The views of a scene show one set of named points, each view turned or mirrored, shifted and resized as a whole, with a little noise and some points left out.
(in the rows, 128 means zero)

Scene 1
View 1
vumer: [116 120 127 130 108 125 143 137 128 131 122 122 133 114 158 128 152 129 150 117 116 121 125 130 135 132 128 151 110]
terep: [118 115 128 130 107 137 130 139 139 126 119 119 124 117 140 111 139 130 147 111 115 120 125 135 134 130 120 149 108]
Kobar: [107 127 139 153 92 124 132 122 140 103 114 128 110 130 122 125 163 124 149 120 121 142 126 142 142 122 133 152 117]
bifem: [114 108 141 121 117 129 131 140 124 119 126 121 122 128 124 103 140 143 133 113 126 125 135 141 126 124 100 139 104]
gusi: [119 116 129 127 106 126 138 128 128 137 120 114 134 130 143 108 149 124 147 113 119 124 124 126 139 132 124 151 112]
guvi: [119 115 130 130 109 135 144 129 135 139 105 125 142 128 138 115 154 135 159 94 118 115 117 128 150 147 141 147 107]
sib: [124 108 139 120 120 127 129 128 120 134 131 113 129 142 126 107 142 129 133 117 125 136 134 142 131 138 108 135 103]
Sas: [113 130 117 154 90 117 142 124 142 111 127 124 122 110 166 139 146 129 142 144 101 132 128 125 129 122 139 154 116]
tevi: [127 117 141 152 123 141 118 120 118 129 141 122 125 114 142 119 131 140 133 127 112 122 130 149 131 147 116 139 109]
Kigez: [130 115 117 118 112 129 146 139 136 147 121 117 144 123 165 142 151 116 158 112 111 128 122 131 141 153 139 140 100]
kera: [124 110 134 134 120 138 122 138 135 113 135 123 116 119 132 125 126 141 130 126 111 132 137 152 121 138 107 129 99]
Zubom: [130 123 120 143 100 128 125 115 130 140 137 106 130 122 163 119 133 110 139 139 105 133 126 128 133 137 129 153 117]
tiru: [119 124 138 141 101 129 130 127 137 120 123 123 114 129 135 138 163 109 154 119 122 145 125 148 143 135 131 146 113]
Lub: [129 120 126 144 102 134 127 115 142 133 121 116 127 135 135 126 144 112 150 120 109 142 122 138 145 150 142 141 110]
bino: [123 112 126 126 112 136 122 142 138 119 133 116 117 116 141 118 127 129 134 127 111 130 134 144 121 129 107 138 103]
simat: [123 123 115 144 100 130 131 124 136 130 131 113 132 110 166 116 126 131 137 137 99 120 126 122 128 130 128 154 114]
Kobi: [112 121 120 131 92 110 148 124 135 124 117 116 134 134 148 116 153 128 141 129 113 134 128 116 134 120 132 153 113]
Gasen: [119 106 132 98 120 124 150 156 134 130 114 124 132 136 133 136 162 127 153 98 129 135 130 143 136 140 118 129 93]
mosi: [121 113 139 146 120 145 121 124 120 130 130 121 130 112 136 93 123 153 132 115 113 105 127 137 130 137 112 147 111]
bame: [119 108 155 138 130 138 121 127 115 119 130 128 120 131 109 108 142 150 131 109 128 127 135 158 132 141 103 130 103]
View 2
kera: [130 134 150 114 136 124 98 118 143 138 103 143 140 110 140 146 129 140 105 150 160 173 123 151 113 132 164 119 76]
Kigez: [141 132 130 125 123 107 142 151 117 119 167 156 96 158 121 119 129 102 95 128 154 153 115 163 130 128 133 118 126]
mosi: [103 125 188 140 123 122 118 97 148 117 103 146 116 111 112 149 126 152 132 148 167 189 120 177 111 128 142 101 99]
bame: [127 122 177 139 125 122 96 90 135 147 85 139 136 115 128 130 109 128 140 174 166 148 124 175 112 146 157 123 61]
simat: [124 124 157 125 140 126 130 143 135 96 136 145 111 125 123 148 152 143 101 114 172 203 106 146 126 116 130 84 108]
tiru: [156 113 130 141 118 147 128 156 117 136 120 143 128 132 133 120 134 113 123 137 166 130 99 150 133 129 120 101 69]
Lub: [164 103 146 143 129 133 125 155 110 106 119 149 127 147 122 131 139 130 110 135 162 141 115 157 120 128 113 114 104]
sib: [131 125 168 135 148 108 108 113 118 123 118 139 121 136 147 127 129 124 134 163 154 152 139 164 124 149 142 111 74]
bino: [122 137 144 116 140 127 116 128 142 130 117 142 127 115 152 146 140 143 112 142 150 178 129 148 120 130 151 105 81]
Sas: [145 123 130 124 134 146 130 154 126 109 134 136 119 125 123 131 150 122 98 99 196 196 77 122 130 109 129 75 89]
Zubom: [136 111 166 131 147 122 124 162 122 89 141 151 116 131 123 148 159 138 102 128 162 178 111 154 143 124 116 87 97]
bifem: [112 139 159 133 137 121 115 94 134 141 109 132 118 121 152 126 122 129 145 155 160 168 132 156 114 143 152 102 68]
Gasen: [136 149 118 127 123 110 133 115 117 156 144 141 102 154 154 101 109 90 128 151 148 133 133 158 117 147 154 127 93]
Kobar: [156 111 129 152 118 164 131 136 117 133 97 129 131 126 135 115 132 121 143 127 186 146 91 136 118 124 114 86 63]
vumer: [124 135 142 132 122 125 141 132 129 126 147 144 100 134 124 121 130 110 118 125 171 171 102 155 131 125 135 92 99]
gusi: [124 125 157 145 131 123 139 122 121 115 132 140 101 140 133 123 133 123 139 137 162 163 122 162 124 134 121 91 98]
guvi: [135 122 146 154 106 125 151 116 119 123 131 146 96 155 111 112 114 114 135 132 166 149 115 172 106 130 120 112 128]
terep: [119 133 143 137 121 134 138 122 136 128 123 143 109 127 136 132 132 136 129 133 155 168 122 159 113 127 132 99 99]
Kobi: [139 125 141 141 147 128 137 128 108 104 136 128 103 148 142 113 143 114 132 116 184 180 108 131 123 129 118 77 92]
View 3
Lub: [122 120 122 152 138 120 132 112 155 101 103 120 111 148 139 153 143 115 116 130 147 158 76 140 98 121 104 71 149]
sib: [120 119 127 141 138 95 124 122 152 105 135 112 145 127 125 122 127 111 131 115 132 158 75 100 109 108 106 106 149]
Zubom: [115 101 149 145 144 135 130 118 176 103 126 120 130 149 149 155 144 101 131 108 151 162 57 124 105 121 108 49 171]
Kigez: [128 133 102 152 109 103 134 135 164 105 125 131 138 139 136 160 152 115 140 105 168 164 60 156 98 136 126 69 169]
bame: [123 112 138 125 142 81 125 110 119 109 136 114 133 130 130 110 107 105 123 108 116 138 99 108 120 111 115 124 136]
tevi: [119 97 157 125 142 114 135 109 133 104 140 117 128 147 148 134 119 99 124 91 131 145 92 131 122 128 121 82 154]
bifem: [123 110 131 128 134 86 122 123 150 124 143 129 147 126 134 124 113 108 140 118 129 138 78 100 115 104 119 115 151]
Sas: [114 90 155 141 147 117 120 103 175 134 113 162 127 147 157 174 137 130 139 105 155 125 62 145 98 115 118 45 168]
Gasen: [129 141 83 145 111 69 124 130 156 116 126 145 149 124 116 138 136 126 148 114 151 152 80 132 104 117 120 117 153]
vumer: [125 112 124 137 125 90 123 124 164 118 126 144 133 139 149 150 134 107 145 105 154 140 58 138 104 121 128 73 173]
terep: [128 110 123 132 128 105 130 128 160 125 130 137 130 143 151 144 122 99 140 131 144 141 73 123 113 113 126 92 163]
simat: [120 93 155 137 137 133 132 126 170 127 139 130 138 145 161 162 132 106 136 114 152 142 55 129 106 121 126 53 172]
Kobi: [119 109 135 150 139 95 113 122 176 129 113 141 133 132 148 155 138 126 137 128 151 134 37 118 86 102 113 65 163]
kera: [118 102 143 127 140 119 136 112 143 126 147 133 149 136 130 140 116 121 134 105 131 142 107 120 124 116 116 105 143]
mosi: [128 97 156 120 134 108 134 129 131 119 151 108 131 140 162 127 106 85 125 118 129 135 71 112 118 120 136 92 157]
guvi: [138 131 106 143 112 81 128 135 140 112 114 122 114 140 154 141 132 101 125 136 152 141 53 145 93 126 136 84 159]
bino: [119 101 136 129 138 125 134 120 165 127 145 139 149 139 136 145 120 111 143 114 138 147 93 114 123 111 115 98 157]
View 4
guvi: [140 147 127 123 131 150 145 145 100 175 93 85 149 153 153 101 149 154 90 163 133 136 159 95 140 95 117 128 132]
Kigez: [120 137 105 131 137 140 153 148 112 197 124 79 142 161 161 90 133 131 109 161 123 162 178 98 109 124 99 131 128]
kera: [140 156 104 98 141 159 157 116 118 121 152 102 113 153 189 131 153 162 128 121 117 121 157 91 104 137 123 148 103]
Kobar: [159 170 136 92 107 156 175 150 122 160 121 81 107 186 181 127 170 138 80 101 120 109 151 75 140 93 106 120 127]
bino: [139 141 100 97 139 151 149 119 118 134 138 102 126 163 192 127 152 147 132 115 110 124 147 95 98 139 120 134 122]
bame: [153 177 128 81 146 170 146 114 117 124 129 110 112 144 168 138 133 194 115 123 140 110 161 84 141 124 143 144 95]
Lub: [133 129 141 113 119 142 168 154 116 164 127 71 131 158 164 131 158 134 102 128 141 143 171 85 129 123 94 116 109]
vumer: [134 150 100 109 141 137 142 143 108 178 124 96 131 170 175 95 143 137 103 133 105 132 163 97 124 106 110 129 138]
Sas: [130 137 99 108 124 114 159 162 111 164 156 88 108 183 192 102 188 112 96 104 90 121 164 95 120 98 86 132 138]
terep: [144 142 112 107 135 150 144 129 107 149 110 96 141 161 181 117 151 146 112 131 114 123 144 97 118 114 120 125 135]
tiru: [147 164 132 103 117 160 179 145 125 175 130 75 116 179 178 126 138 132 91 112 123 132 166 78 129 114 100 115 118]
mosi: [139 136 116 96 160 133 121 122 89 116 125 114 139 132 176 131 152 170 119 125 115 108 152 105 142 110 131 132 118]
bifem: [151 163 109 77 140 163 132 119 121 141 115 114 121 166 179 119 144 177 125 122 126 111 144 90 119 127 143 141 124]
tevi: [132 146 117 100 158 134 143 126 100 127 156 102 122 138 177 135 139 158 115 115 117 122 175 96 138 123 114 132 99]
gusi: [139 137 120 94 135 140 133 143 112 171 104 98 138 168 166 111 147 149 111 128 127 128 154 94 131 115 122 121 136]
View 5
Kigez: [132 143 120 114 127 132 102 113 133 125 129 134 146 125 147 159 130 129 115 132 113 126 153 139 117 111 142 167 123]
bifem: [157 139 144 121 131 127 127 129 126 121 95 153 152 98 118 147 104 146 119 148 133 94 124 117 118 143 113 135 141]
Gasen: [150 145 157 124 132 116 114 120 138 139 117 149 153 107 138 155 97 140 114 140 112 121 146 139 99 120 119 169 142]
simat: [137 133 92 111 128 138 112 117 115 95 111 136 143 116 124 152 136 135 119 138 136 102 134 127 148 136 137 144 106]
kera: [152 148 139 95 118 125 131 129 109 108 102 147 154 121 125 145 107 156 110 158 145 92 120 123 126 142 123 149 127]
tevi: [149 144 124 87 116 144 123 126 111 113 101 142 150 127 131 144 126 147 117 154 139 97 123 105 121 139 140 125 123]
Kobi: [136 118 117 133 146 140 104 118 127 98 121 142 139 94 125 150 114 134 124 131 122 122 139 139 130 140 123 139 107]
Sas: [145 119 97 105 138 135 105 108 107 91 119 139 141 112 129 147 113 139 116 134 130 123 133 135 139 145 138 150 80]
tiru: [154 125 152 99 142 135 110 116 105 119 136 144 159 107 146 152 112 140 116 125 126 130 134 119 116 144 131 144 104]
sib: [138 136 155 117 128 142 124 135 125 117 111 149 147 100 131 149 119 148 120 148 129 95 129 120 113 133 121 133 144]
vumer: [151 132 110 117 134 130 108 111 127 122 110 142 147 111 132 152 117 132 119 132 119 118 142 125 121 130 136 149 114]
mosi: [155 152 112 108 120 138 121 127 126 116 89 140 154 120 113 144 130 137 123 150 141 94 123 103 133 145 126 113 140]
Lub: [135 140 141 101 133 146 104 124 114 108 142 133 155 121 145 154 135 135 118 132 132 129 137 125 128 136 133 135 117]
gusi: [144 133 126 125 138 138 110 121 130 119 114 142 150 101 128 153 127 130 124 131 124 113 138 121 126 135 125 132 130]
Kobar: [162 123 146 107 151 134 106 117 106 109 130 145 159 100 130 146 99 138 120 126 132 139 127 119 125 164 117 125 97]
Zubom: [126 124 111 105 130 150 114 121 108 96 126 137 142 110 140 155 148 136 119 132 133 101 135 120 140 130 143 141 107]
bame: [161 149 160 100 122 138 128 135 121 127 96 151 157 114 123 139 101 152 119 160 137 100 118 105 105 148 120 113 145]

Which points are out of place in each view (at most two, in the order of its rows)? Write - if all are in place.
view 1 | gusi
view 2 | -
view 3 | tevi, bifem
view 4 | -
view 5 | Sas, Lub
